Each row is a point on a tangle of strands that fork, close into loops and nearly touch. The rows are in no order.
Two points are linked if the straight distance between their rows is under 60.5. Some points are linked to none.
<2209>: [ 15   6   5  38  -3 -35  23   1  -6  16  -1  -9  20   6  20  11  18   8
 -25 -23   9]
<835>: [ -5  23  15   0 -12  27  -4 -32   2  27 -48  10  37 -10  12 -11  -8   6
 -21 -40 -15]
<252>: [ -8   6   8 -11 -23  31  15 -37 -16   7 -29  22 -23 -22 -31 -20 -24  25
  10 -30 -34]
<2215>: [  7  17   2  17  -9  -3  63 -44   6  18 -20   8 -18   1  25 -37  -2  -5
 -12 -40 -20]
<1985>: [ 27 -18 -28   5  11  37   2  22   2   9   0   3   9  13  33 -44 -42  44
   0  19  11]
<2289>: [-34  25  33  -5 -10 -13 -24 -23   9   4 -32 -14  34  -9 -10  25  21 -38
  -6 -30  -6]
<261>: [ 14 -23 -14  -1  33  37  -8  20   4 -23  22   1 -35  19  17 -50 -30  10
  10  41   6]
<1453>: [ 14  20 -18  37  -6 -14  53   4  -6  17  -9 -22 -18  15  65 -27  11   6
 -23 -17  22]
<1796>: [ -8  26  18  42  -8 -38  19 -19   6   5 -17 -25  35  -5   6 -12  17 -29
 -38 -42   5]
<283>: [-11  12  36   2  21 -27 -38  10 -11  -6 -17 -20  33   7 -23  25  26 -19
 -41 -11  26]
<41>: [-25 -18  -1 -29   6 -17  -1  22  27 -15  35  -7  -8   4 -10  39  -9   1
   7  36   0]
<1852>: [  0 -16  -6   6   1  11  13   3   4  -4  24  18 -20   6  11  -5 -13  31
  12  22 -17]
<276>: [-22   9  20 -26 -28  29  -3 -35 -22   7 -32  31 -14 -36 -37  -4 -24  16
  20 -22 -32]
<1988>: [  6 -19 -11   6 -16   2 -17 -20   2  24 -28  14  42 -19 -20  37  26   3
  24 -26 -23]
<1737>: [ -6 -14 -16 -17 -18 -20  -7   3  19 -13  24   1  13 -17 -37  50   3  -6
  31   1 -21]
<1989>: [ 14  21  28 -10  13  39 -25 -12 -13  -1 -29  19  17  -9  12  -8  -7   1
 -41 -18  10]
<2213>: [ -3 -25  -5 -14  18  25 -35  18  10  -6  30  20  14   9 -11 -27 -26  24
  11  55  -8]
<978>: [ -1  -4 -17 -22 -29  18 -43 -18 -20  12 -29  31  23 -46 -45  51  15 -22
  43 -16 -24]
<2183>: [-16 -22 -24  -8   0  16 -22   7  16   0  29  21   4  -6 -20 -21 -34  31
  18  51 -28]
<681>: [  5  -6 -10   3  -8  13  51 -28  -2  -2  -2  23 -51  -8 -12 -18 -10  18
  13 -19 -34]
<1070>: [-33 -17  14 -45  10 -24 -20  10  21  -4  -6 -21  28  -8 -29  73  12 -22
  -8  14  17]
<2193>: [ 27   2 -31  24  -6   8  47  12 -16   4  15  -1 -53  12  50 -23  10  18
  -5   5  11]
<434>: [ 12 -21  -8  -7  28   6 -20  36   5 -28  57  -2 -20  17   2 -34 -12  -4
   6  62  19]
<1601>: [  9 -14   5   0 -11   8 -27 -29 -12  29 -41  23  50 -33 -11  38  28  -7
   7 -28 -15]
<7>: [ 19 -10 -13  11 -30 -33  31  -8   4  10  23   6  -3   3 -13  17  18   8
  34 -27 -16]
<1423>: [ 27  -1  -3   1   2  24 -15 -11  -5  21 -41  14  55 -14  16  12   0  23
 -29 -27   5]
<30>: [ 18  11  16  21  27  -4  14   6  -5   3 -10 -10  15  10  38 -21  -4   8
 -48  -5  30]
<1904>: [-25  17  30 -40 -18 -16  -5 -32   2  -7 -22   1  16 -40 -25  66   8 -48
  12 -23   1]
<112>: [-16  21  23 -24 -17  18 -46 -11 -33  19 -50  26  31 -32  -1  36  24 -42
  -6 -21  -1]
<2279>: [-18   0  24 -28  16  -5 -37  21  14 -20   5 -20  10  17 -20  29   4 -10
  -6   8   8]
<158>: [-11   2   5  20 -18 -22  37 -15  11  27   2   4   9  12  26  -2  12  12
  10 -20 -18]
<1755>: [-22  -8   6   1 -10 -12  22  -9  22  10  11   1  -5  15   7  13  -3  10
  23  -4 -24]
<1118>: [-19   6  26 -20  10   3 -61   2 -10  12 -40   4  49  -3  -9  34  41 -27
 -22  -5  18]
<1891>: [ 13 -18   1 -13  22   6 -53  38  10 -25  26 -10  19  19 -20  -3  -1   2
  -1  27  15]
<890>: [ 14 -10 -27   5  16   3 -15  52 -28 -16  53 -30 -34  16  43 -49   9  -7
  25  63  57]
<1869>: [-14  11  26 -18 -17  -9   5 -35   5   2 -13  13   6 -21 -20  27  -2 -10
  17 -29 -20]
<1482>: [ 17  -8 -24   9  10  36  29   9   1  12 -13   3 -14  17  46 -41 -35  42
  -5   4   7]
<1885>: [  4  -1   7 -22 -28 -39  20 -29  10  -8   1  -4   8 -17 -43  47  10 -21
  43 -38 -14]
<1744>: [ 22 -14  18   4  45  35  12   8  -4 -13  -3  -1 -27  20  37 -36 -18  10
 -30  12  28]
<740>: [-10 -17 -26  -6 -16   1  -6   6  21   0  30  17   3  -8 -25   8 -15  20
  30  31 -36]
<65>: [ 20  -4  -9  23   2   2   5  26   2   4   9 -15   1  28  34  -9   1  21
  -9  -6  12]
<2171>: [ 20 -17 -37  15  -7  16 -31  29  19   3  14  -4  25  14   2 -20 -17  27
  16  15 -12]
<2352>: [-41  22  33  22   2 -48  -9 -25   4  -4 -19 -22  46 -19 -16  13  26 -48
 -41 -19  13]
<2228>: [-25  17 -18   5 -11 -30  33  28 -16  -8  29 -36 -72  11  29   9  27 -14
  21  34  22]
<1227>: [-13   7   5  15  25 -34   7  50 -25 -18  24 -43 -47  32   3  -2   5  -9
  -7  37  53]
<1023>: [-26  -7  19 -46  12   8 -66  13  -7   9 -38   6  38  -8 -20  51  41 -37
  -2  13  12]
<1095>: [ -1   1  -2 -35 -32 -17  25 -30  17 -14   5   2 -12 -19 -51  36  -8 -15
  44 -31 -21]
<815>: [ 23   2 -17   4 -17  15  42 -31  -6  19 -23  28  -1 -13  -4 -22 -22  40
  -2 -43 -23]
<1591>: [  5   3 -14  -1   9 -25  -3  35  13 -39  49 -19 -34   3 -23  19  -6  -6
   0  27   4]
<1082>: [  4  -3   9   2 -24 -12  48 -51  -2  25 -14  28   3 -14 -18  -7  -5  11
  29 -38 -25]
<1662>: [  6  -1  16 -11  13  19 -29  -1   6 -11   1  15   4   3 -12  10  -8  14
  -7  -1 -11]
<22>: [ 29   1  -5  21  -9  -4  44 -13  -5   9   8  20 -13  -2  16  -2  -2  25
 -10 -22  -8]
<534>: [ 21   3   0  17  15  29  33 -10   5  -4 -19   2 -35   9  29 -26 -18  15
 -23 -16  -5]
<375>: [ 27 -17 -42  13   8  30 -17  24   7  -2  40  20   1   4  10 -49 -34  24
   6  54  -6]
<1107>: [-26  14  19   5  -5 -38 -21 -34  -9  12 -36 -12  50 -40 -23  48  45 -58
  -6 -30  12]
<754>: [  5  10   2  21 -24 -49  60 -22  -1  10  10  -5 -22   5   4   2  23 -15
  16 -34  -4]
<387>: [ -7 -14 -14 -20  13  -8  -5  39  14 -29  57  -7 -30  12   3  -2 -14  -5
  10  66  17]
<1693>: [  9 -11 -12   7   9  24  37 -11  -2 -11   3  18 -64   3  -1 -27 -19  19
   8  12 -28]
<577>: [ 16   3 -27  15 -25 -32  25  12   0  -7  34  -5 -21   9  -6  16  14   9
  23 -14 -15]
<117>: [ 23 -14  -9  14  21   9 -14  47  -6 -18  31 -29 -14  34  27 -38  -6   8
   5  23  36]
<2287>: [  9 -11 -15  -1   7  55 -23  -4  -9  -8  -9  23 -14 -16 -23 -48 -47  47
  -5  21 -20]
<504>: [-29   2  13  -9  -4 -47  37   2  13 -11  20 -28 -17   4  -8  42   4 -16
   3  -2   5]
<1669>: [ 10 -12  -3  10  -6  -1 -18  -5   6   7  -6   2  29   2 -11  26  15  11
  10 -21 -17]
<193>: [ 31   0 -23  22  -8   3  55  -4 -12  10   5  12 -33   5  37 -17   2  25
  -8 -12  -3]
<2130>: [ 27   4  -1  22 -10   0   8 -19  -2  23 -29   7  45 -10  12  14  11  13
 -19 -40  -5]
<396>: [-18   8  17 -34 -11  26 -49 -10 -22   9 -33  31  20 -28 -17  40  12 -13
   8  -5 -10]
<1289>: [-24  -2  18 -10   7 -31 -32 -17  -5  15 -35 -16  45 -32 -34  67  46 -49
  -2 -12  11]
<796>: [-18  26  24 -26 -30 -11 -17 -38 -14   7 -43  13  25 -38 -22  46  18 -57
  19 -41  -4]
<408>: [ -2   2  19  -6  13  43   1 -20  -3 -14 -16  24 -28  -5  -6 -20 -25  23
 -11  -5 -19]
<842>: [ 24   3 -57  17 -15  20   7  33 -11  -7  34 -11 -51  11  44 -44   0  10
  25  40   9]
<678>: [-26 -22 -12 -42   4 -14 -15  21  37 -21  28 -18  12   0 -23  53  -8 -13
   8  31   2]
<866>: [-10   5 -16   4   4 -34  15  44  -1 -29  47 -36 -47  12 -10  25   1  -9
   4  30  20]
<613>: [-17  -8  -4   1  18   5  24  17   6 -21  22 -16 -65  26  32 -15  -2  -6
  17  38   8]
<1283>: [ -2  11   8  26   2 -12  62 -31   9  12  -5   3 -34   5  32 -29   9 -12
 -16 -23  -9]
<1524>: [-20 -12  -1 -37 -13  -2 -30 -13  11   1 -18   4  30 -30 -35  70  14 -25
  30  -3 -11]
<390>: [-18 -14   4 -45  10  28 -79  10 -12  19 -38  25  39 -15 -17  36  34 -21
   7  20   4]
<279>: [ 28  -4   6   7  34  17  12   8   0   7 -11   1  22  15  40 -21 -22  30
 -39  -1  32]
<1077>: [ 20  -7 -20   8 -20  28  -6 -11  -3  16 -17  25  25 -10 -14  -4 -18  41
   6 -23 -27]
<1045>: [ -9  23  15   5 -29  16   1 -55  -6  31 -53  26  41 -30  -1  -8  -1 -12
  -5 -46 -23]
<520>: [ 25 -11  33 -16  37  14 -41  19  -7 -13  -7  -5  32  27   5 -25   5   5
 -36   7  46]
<238>: [ 16 -16  31 -21  37  -5 -50  28 -10 -10  -5  -9  43  31 -18  -9  20  -2
 -27  14  46]
<936>: [-28   9  25 -10   6 -43  -2  -1  11  -9   0 -32  17  -6 -28  51  10 -25
 -12 -17  10]
<665>: [-14 -14   2 -10  11 -16   0  26  14 -13  45  -2 -18  17  12  12   1   9
  10  41   7]
<1225>: [ -9   0   5  20   7  -1  32   2  -3  19   5  -5 -24  23  52 -22   0  11
  -6  14   7]
<462>: [ 12 -20  14  10  19  -9 -12  10  -2  13   4  12  33  16  17  10  13  21
 -23  15  16]
<703>: [ 17  -6 -37  17  -7   6 -14  36  16  -8  37  -5  -9  19   7 -21 -12  15
  22  26 -10]
<1651>: [ 13  21   6   7  -5  30  17 -27   2  15 -38  10  15  -8  14 -18 -19  15
 -28 -41  -9]
<1195>: [ 10  -6   7   4 -21 -47  32 -26   5   7   8   6  10  -9 -26  38  17 -11
  35 -32 -11]
<2155>: [ -9  -2  20  14  39 -30  -1  49 -23 -18  19 -39 -21  34  -7 -13   3  -4
 -19  29  58]
<1812>: [ 25  -2 -10  28  25 -15  -2  48 -24   1   9 -32  12  28  30 -17  -1  16
 -27   2  54]
<1638>: [-14  -2  -4 -16 -15 -32  42   2  22 -10  34  -8 -32   3  -8  35  -3  -4
  27  -1 -10]
<2222>: [ 15 -18 -33  15   7  27  25   7  -3 -18  24  16 -66   4  18 -33 -14  12
  10  40 -15]
<702>: [  1  -6 -27   9 -27   7  46 -11   3  25  -4  11 -25  15  18 -29 -13  38
  17 -14 -27]
<773>: [ -5  15  -9  28  -1 -28  56   0 -19   6   9 -21 -65  16  47 -10  31 -16
  -7   4  15]
<433>: [ -6  -6 -23 -21 -25 -18  36   1  26 -17  41   1 -32  -8 -24  22 -11  -1
  33   8 -26]
<1120>: [-32  17  17  42  20 -50  19  24 -16  15   2 -38   3  25  20 -16  12 -16
 -37  13  45]
<1474>: [ 11 -11 -52  15 -13  32  18   6   3   9  10  14 -26  -3  -8 -50 -37  46
  18  20 -34]
<724>: [ 19 -16 -37  -1  -7  41 -30   6   0  15 -18  18  39 -13  -7 -12 -29  47
  -1   2 -17]
<453>: [ 38 -22   3  -2  38  21  -4  29  -6   0   6  -3  25  22  38 -34 -19  25
 -28  16  50]
<1957>: [-26 -18  -1 -45  -3 -17 -12   4  28 -12  14 -17  17 -18 -31  74  -1 -17
   3  11   5]
<1285>: [ 41 -30  -1 -18  38  35 -24  33  -5  -8   9   2  31  21  18 -52 -25  19
 -10  25  48]
<1733>: [ -7  10   5 -21 -42  15 -14 -44 -31  29 -57  33  25 -43 -28  28   9 -28
  40 -40 -19]
<2073>: [ 12  -7 -41  14 -21  25  17   7   8  10  13   9 -16   9  12 -35 -22  41
  19   2 -27]
<369>: [  0  23  14  18 -15  -2  47 -56   7  18 -24  16  10 -21  11 -31  -5 -12
 -24 -45 -22]
<2274>: [-10  -4 -38  -6  -4   5  12  18  16 -19  51   5 -53   5   3 -16 -15   2
  30  54 -22]
<1896>: [-18   0  30 -16  14  19 -40  -1  10   8 -29  -2  34  15   1   7   9  -6
 -10  -6   0]
<1990>: [ 26  19  -7   8   8  24  19  -8   8  12 -35   0  21  -2  32 -19 -25  21
 -41 -35  11]
<1613>: [  9  21  33  -1  14  10 -29 -11 -12   3 -28   5  37  -9   9   8  13 -14
 -43 -23  12]
<1639>: [ 23  18 -13  35 -12 -22  46   0  -4  18  -4 -10   2   8  43 -14   8  12
 -30 -29  12]
<1133>: [ -4  30  29  -9 -32 -29   6 -56  -3   2 -32   1  23 -30 -25  24  16 -52
  19 -52  -9]
<1391>: [ 26  -9 -21   2 -28  14  19 -30 -12  21 -20  29  21 -20 -21  -1 -13  42
  11 -38 -26]
<667>: [ 27   7   7 -15  14  53 -25  -6 -13   1 -30  22  18  -8  15 -16 -24  26
 -37 -10  14]
<872>: [  0 -29   0 -36  21  27 -60  17  11 -13  16  23  32   8 -27 -21 -13   7
   5  53   2]
<1282>: [-22  -8  11   7   1 -24  16  12  10   6  21  -2  -7  19  23  16   7   9
  11  18  -5]
<389>: [ 18  -5 -44  16  -1  -5 -23  46   8 -12  56 -16  -9  17  16 -29  -5  -2
  22  56  10]
<1707>: [ 17  -8  14 -21  24  37 -50  10  -7  13 -39   9  58  13  12 -10   1  12
 -28   1  28]
<2307>: [ -2  -2  15  15 -10 -14  -4 -46  -5  27 -30  17  59 -29   1  28  29 -20
  -2 -32 -10]
<575>: [ 12  -3 -12  -6   4  -6 -23  21  20 -32  45   1 -12  -7 -29  13 -12  -2
   3  25 -14]
<110>: [-16 -11  12 -20   3 -11 -34 -12   1   7 -22   3  41 -25 -26  64  30 -25
  10  -8  -3]
<2016>: [  2   0  -6  -5   6  28 -14   7  18 -29  18   0 -34   9 -18 -13 -24   7
  12   8 -26]
<1706>: [  8  -3  14  14 -22 -41  28 -33   4  18  -9   9  29  -8  -9  23  22 -14
  21 -42 -12]
<1970>: [-15  -2  -6 -45  -9  25 -57   6  10 -17   7  20  18 -21 -50  32  -9 -11
  13  30 -21]
<2232>: [ 22  -2   7  -6  17  52  -7  -4  -8  -6 -19  17  -4  -3   7 -27 -29  33
 -26   0  -3]
<119>: [ -2  29  26   8 -27 -24  11 -55   4   3 -24   4  30 -25 -14   2  19 -43
  -4 -55 -11]
<485>: [ 11  -2  -2   5 -14  20  45 -32  -8  10 -16  26 -28 -10 -15 -29 -20  33
   3 -27 -32]
<1759>: [  4   7   6  -2  13   9  -5  13  16 -29  12 -14 -35  13 -13  -1 -10  -4
   1  -7 -11]
<2258>: [ 10   0  19  17  30 -17 -17  33 -12  -7   5 -27  16  29   9 -11   2   6
 -34   1  41]
<895>: [ -3   0 -37   8 -19   9  35  15  -3   2  27  -3 -65  18  34 -22   6   9
  33  24 -16]
<2107>: [ 23 -25 -12   2  39  29 -11  36   0 -32  43  -6 -34  21  20 -56 -22  -9
  13  53  20]
<1398>: [ -6   0  32 -20  19  27 -54   0  -2  15 -39   3  53  14  12  -5  15  -5
 -21  -1  15]
<2078>: [ -4   1 -11  16  15 -23   0  49 -27 -19  43 -33 -45  21  18  -6  16   0
   4  43  44]
<2189>: [-17 -11 -32  -7   0  10  -2  13  25 -14  46  13 -28  -3 -11 -25 -33  10
  23  59 -28]
<2043>: [ -6  25   9  41   3 -36  58 -21   2   2  -2 -15 -29   3  32 -26  17 -29
 -37 -23   8]
<108>: [ 42   1 -51  17   4  25  24  37 -11  -3  11 -13 -35  15  63 -41 -16  27
  -2  18  35]
<495>: [ 28  -1  -9  -9  -9  38 -48  -3 -16   7 -23  27  34 -21 -14  17   2  17
 -10 -17 -10]
<847>: [ 18 -12 -52  18  -5  32  -2  15   4   3  26  18 -17  -5  -1 -59 -43  36
  12  43 -21]
<274>: [ -4  19  24  -2  -9 -19  37 -29  12 -13  -5  -7 -25  -4 -15   6   6 -22
   4 -37 -16]
<2058>: [ -4  -7   0  15   3  22  25  -1   9  24  -9   3  -4  23  44 -28 -14  34
  -3   2  -4]
<1652>: [-10   2 -19 -16 -13  16   1   0  26 -24  17   5 -37  -6 -34  -6 -24   8
  20   4 -39]
<1897>: [-15  -9   7 -10 -20 -11  45 -40   5  13   2  29 -14 -12 -22   5 -14  16
  33 -19 -31]
<1311>: [ -5  15   5  25  -6 -28  30  10   8   2   6 -33 -25  27  14  -4  14  -7
   1 -22  -2]
<1476>: [-40  -5  15 -37  -3   3 -19  -3  28  -4  -6  -5  12   1 -16  38  -9  -1
  22   1 -19]
<237>: [  6  -9   9 -48  13  22 -77  25  -5 -20   0  17  28  -3 -37  19  19 -16
 -11  30  13]
<1606>: [ -3  31  28  25  -9 -19  17 -41   5   2 -19  -7  21 -18   3 -11  14 -35
 -31 -48  -4]
<1303>: [-22  24  31   6 -16 -56  29 -45   9  -3  -9 -19  19 -27 -28  30  14 -53
  -3 -35   7]
<794>: [-13  14  33  17  15   4  17 -32  13   8 -15   6  14   1  29 -27  -3 -10
 -40 -15   1]
<2333>: [-16  -3   3 -35  -6  26 -37  -7  -1  -9  -1  28   2 -23 -40  17 -18   9
  14  15 -27]
<598>: [-14  -1   4 -35 -13  33 -48 -11 -20   4 -23  39  15 -34 -33  28  -4   4
  16   9 -22]
<2204>: [ -9  27  28  42  19 -38  23  -3  -9  -5  -2 -25 -10   4   2  -8  10 -21
 -51 -18  21]
<1649>: [ -3  -1  26  19   2 -27  -4 -23   0  17 -16   7  45 -15   2  31  29 -14
 -14 -22   0]
<1141>: [-22   5  26  36  26 -46   4  12  -8  16  -3 -27  36  20  18  -6  18 -12
 -45   7  37]
<654>: [-18  19   8  44  12 -40  35  13 -23  16   3 -35 -22  19  50 -24  19 -11
 -34  12  40]
<947>: [-15   4  -7 -31 -40  23 -37 -21 -37  22 -48  39  18 -45 -35  42   6 -20
  43 -22 -21]
<998>: [ 12 -13  27  -8  39  32  -6   5   0 -17   8   6 -18  19  14 -24 -16   9
 -19  16   9]
<2364>: [ 20 -22   4 -15  22  43 -48  15   1   4 -13  16  41  13   6 -23 -12  29
 -10  15  16]
<619>: [ 18 -18 -19  15  -2  10 -21  15  11  12   4   0  33  11   4   7   3  25
   3  -8  -9]
<1279>: [-15  10  24   5  -6   7  26 -33  10  12 -19  11  -8   3   5 -11  -8   7
   0 -26 -28]
<216>: [ -2   2  16  28   1 -45   5  -5  -2  11  -5 -12  31  -4  -6  32  25  -9
 -11 -24   3]
<1327>: [ 32 -36   1 -21  30  29 -45  27  -1  -5  16  13  43  21   0 -39 -16  22
  -5  39  26]
<1459>: [-25  25  32   1 -12 -42  38 -40  20  -5  -6 -19   2 -12 -17  19   9 -38
   1 -39 -11]
<1428>: [ -6  22  11  -2 -30  18 -22 -45 -17  36 -62  20  52 -33   1  11  17 -30
   5 -42 -16]
<636>: [ 30  -2 -62  17 -11  31  34  21 -19   0  10  -6 -57  12  58 -41   1  19
   9  26  10]
<1958>: [ 10  16  15  41  22 -12  29   6   0   3 -11 -29   2  14  44 -32  -4  -8
 -54 -15  28]
<1498>: [-13  24  35 -13   3  -2 -18  -3  11 -21  -7 -19 -11   2 -15  26   0 -22
 -12 -27  -4]
<2357>: [ 32  10 -36  22   9  16  33  30 -23   7   0 -32 -38  19  78 -37   2  12
  -9  13  50]
<508>: [ 15 -21  -2  13  35  29  23  14  -7  -6   0  -3 -39  22  51 -38 -13   7
  -6  27  17]
<147>: [  0 -19 -25   4 -26   3  12 -10   5  11  18  31  -7 -14 -24  -7 -18  37
  25  14 -39]
<1003>: [ 12  -5  29 -29  22   6 -64  26 -11 -21  -3   2  25  10 -28  13  19 -10
 -21  18  31]
<33>: [-14   3  12 -22 -37   2   1 -56 -13  23 -44  27  20 -33 -38  17  -2 -13
  46 -38 -28]
<2201>: [ -9  -3  -5 -53   1  17 -71  20  10 -22   3  12  22 -19 -44  39   8 -24
   1  29   3]
<2056>: [-12  -6 -35  -8 -13   4  41   9  12 -17  29   4 -72   7   2 -13  -8   0
  34  26 -25]
<1252>: [-15  13   9  11 -14 -63  70 -17   3   0  18 -18 -39   1  -3  13  21 -30
   9 -23   4]
<366>: [-23   6  17   8   9 -48  16  21   2  -8  18 -31 -13  13  -6  32  10  -9
  -5   2  16]
<970>: [-30  12  28   6  25 -56   9  23  -8  -9   9 -35  -3  15 -23  33   8 -15
 -32  11  34]
<1036>: [-21  23  34 -34  -1  13 -39   0  -3 -16 -17  -2   3 -10 -19  32   8 -26
  -7 -16  -2]
<287>: [-17  -3 -16 -13 -17  30  -8 -11  11 -12   4  14 -27 -13 -47 -20 -36  22
  23   9 -44]
<1668>: [ 25  -1 -36  17  10  13   2  47 -33 -12  36 -28 -43  17  54 -42  12   2
  10  46  55]
<298>: [-25 -12  -8 -41 -21  10 -30 -14  13   0 -13   9  20 -31 -43  53  -4 -10
  38  -1 -30]
<2272>: [-20  -5   1 -26 -38   1   7 -44   1  17 -24  18   9 -22 -46  13 -11   9
  48 -32 -41]
<2355>: [ -4  11   3  21  -3 -33  57  -6 -13  -5  19 -11 -65  10  26   6  21 -15
   1   0   0]
<2268>: [-16   7   2 -31 -38  25 -18 -30 -25   0 -21  33 -11 -44 -56  11 -21  11
  31 -15 -33]
<2135>: [-10 -10 -30 -31   7  -6 -33  29  42 -26  50  -8  -1  -2 -27   3 -28 -14
  10  65 -13]
<1712>: [ -1  16  25   8   9  -9  -3   8  10 -24   5 -26 -23  16 -12  11   5  -9
  -9 -19  -6]
<1935>: [ 11 -21 -10   0  21  49 -12   8   2 -17  11  14 -21   6  -4 -49 -40  29
   2  31  -9]
<501>: [ 24   0  15  12  -2 -10  22 -24 -10   4   2  22   5 -12   0  17   2  15
 -12 -24  -9]
<2339>: [ 22 -12  -3   4  22  14 -36  40   6 -20  25 -19   7  29   3 -29 -11  11
  -2  15  19]
<348>: [-22  -7  -9 -26 -27  10  -9 -20  16   5  -8  11   4 -15 -44  24 -15   6
  46 -11 -44]
<1456>: [  3  17 -11  39  -1 -18  46  15 -17  14   0 -27 -43  18  58 -28  24  -5
 -17  -2  27]
<2167>: [ 16   4   5  26 -18 -24  32 -32   4  27 -17  11  40 -12  12   5  17  -3
 -13 -44  -9]
<1010>: [ 24  -6  32 -12  38  22 -29  12 -10 -21   1   6   2  18   8 -18  -5   7
 -36   9  28]
<120>: [ -7  -9 -37  -5 -26 -16  14  13  26  -8  48   6 -17  -3 -16  14 -12   8
  38  22 -30]
<916>: [-15   3  33   2  34 -36 -24  29  -9 -11  -2 -33  16  23 -29  18  15 -10
 -34   8  39]
<1276>: [ -2  27  15  49  10 -33  40 -13  -2   4  -5 -22  -3   1  32 -23  12 -19
 -55 -18  20]
<1434>: [ -6 -22 -13 -23   1  42 -66   9  -3   9 -17  26  38 -12 -28   1  -8  18
  10  28 -18]
<1882>: [ -2 -16   6 -11  27 -19 -33  45   6 -23  29 -23   9  25 -19   8   7  -2
  -5  34  31]
<136>: [ -6   8  10 -15 -10 -14  42 -27  14 -16   7   0 -47   0 -20  11  -2 -15
  18 -30 -26]
<330>: [  6 -26 -21 -25   9  35 -71  11   4   2   5  31  42 -11 -31 -22 -17  16
   2  53 -11]
<873>: [ -1   1   0   8  -2 -11  49 -10   7  -9  15  -2 -53  10   6   4   7  -7
  10 -13 -18]
<1982>: [-30  -4  -6 -25 -15   3  -9  -2  30  -4  -1  -4  -2   7 -29  25 -15   6
  34  -7 -36]
<1143>: [-40  27  20  28  -5 -66  37   0   6   0   0 -45  -4   7 -14  16  13 -31
 -14 -17  13]
<1751>: [-30  26   9  24  -9 -65  57  -2  -2  -2  10 -38 -34  10  -3  11  19 -35
  -5 -19  13]
<1656>: [ -4  -1 -17 -12  -8  46 -36  -9  -3 -11  -2  18 -17 -24 -44 -33 -40  28
   6  18 -39]
<1486>: [-22  22  17 -31 -25   7 -35 -23 -33  19 -48  28  25 -41 -12  52  21 -60
  28 -22  -2]
<129>: [  3  20  12  27 -21 -46  60 -41   7  11   0  -1   2  -6   8 -16  18 -28
  -5 -44  -5]
<1067>: [ -7  26  36  13  16 -12 -16  -7  -7  -3 -20 -12  28  -1   2   7  18 -20
 -47 -18  19]
<789>: [-16  11  20  -3  -7  24 -27 -19   3  22 -40   9  39  -4   5   3   3  -3
  -8 -29 -13]
<188>: [-10 -15  -2  -6 -16   3  23 -29  -2  14   5  34  -8 -18 -24  -1 -17  38
  24   1 -38]
<1123>: [-19  -2   8  16   4 -16  33  10  -4   7  21  -2 -31  18  46   0  12   5
   4  24   7]
<347>: [ 10   8  13  10 -27 -35  64 -59   4  21  -8  20   6  -8  -5 -15   6 -12
  14 -49 -16]
<593>: [  3   4  15  -1   9   8 -59   3 -19  20 -54   0  56 -12  -3  26  44 -29
 -33 -20  19]
<1911>: [ -9  -1 -13  14 -29  -8  51 -12   6  29   7   8 -20  17  24 -17   4  16
  24 -19 -20]
<392>: [ 29  -9  -1  18  34   3  -2  50 -15  -9  15 -33  -8  37  39 -44  -8   7
 -15  13  55]
<1847>: [ -6 -12  -4   4  20  12   9  27  -8 -15  26 -19 -54  30  50 -36   3  -1
  21  46  27]
<2096>: [ -1  -3 -28  12 -13   2  -4  26  18  -6  25 -16 -15  24   8 -10  -4  14
  31   7 -19]
<253>: [  6   0  13  24  27 -10  15  23  -9 -15  12 -24 -33  27  29 -16   6  -2
 -19  10  25]
<1745>: [  5   2 -19 -22  -5   1 -34  11  28 -34  40   3  -4 -22 -47  26 -16 -13
  14  29 -24]
<757>: [ -5  -9 -31 -32  -6   6 -54  11  27 -18  31  12  21 -24 -50  27 -15 -17
   9  44 -28]
<2265>: [ -8  15  16  17   4 -10 -39 -19 -11  20 -47  -4  61 -22   0  20  38 -36
 -36 -25  12]
<1969>: [  5   6 -38  12 -17   6  16  27 -12 -10  34 -18 -67  16  42 -26  16   2
  28  33   5]
<1893>: [ 24 -20 -32  -1   5  44 -17  14   5  12 -10   9  32   0  10 -30 -39  50
  -3  18   1]
<490>: [ 20   6 -23  31   5  -9   9  46 -35  -9  27 -33 -43  20  38 -19  12   6
  -2  23  44]
<2184>: [  8 -20 -13   8  32  28  15  25 -20  -9  14 -15 -48  27  67 -49  -4   2
  12  43  35]
<1352>: [ 34   3 -19   6   4  24  -2   2   4  14 -28   2  36  -2  20  -5 -22  34
 -24 -26   4]
<856>: [ 22   6 -29  22 -14 -16  27  24  -6  -8  30 -12 -46  18  11  -5  13   8
  13  -5  -3]
<69>: [  0 -13  15   5  33 -23 -21  45  -8 -15  24 -30   1  35  -2  -5   7   5
 -12  24  40]
<603>: [-34  25  30  11  -7 -54   0 -38   3  -3 -21 -16  45 -36 -28  32  28 -59
 -19 -26  13]
<763>: [  1 -18  -7 -29   5  44 -74   7 -13  18 -33  33  49 -12 -20  18  19   5
   1  20  -2]

A tip is a point with one link. Name the tips that can be reached along the links from each point below, in the order of the rows.
<238> | <1796>, <1904>, <866>, <613>
<1474> | <1070>, <375>, <2222>, <1036>, <2268>
<593> | <408>, <2357>, <501>, <1143>, <2265>
<2078> | <890>
<30> | <1095>, <369>, <2204>, <1428>, <856>

A piece is two or more points that can be reached from each other along the links. Count, over all rows, the pieces, the separate loops (a circle has one, a figure eight two, a Y none), the forks (points with three links) and the tips (points with one).
pieces | 6
loops | 1
forks | 16
tips | 26
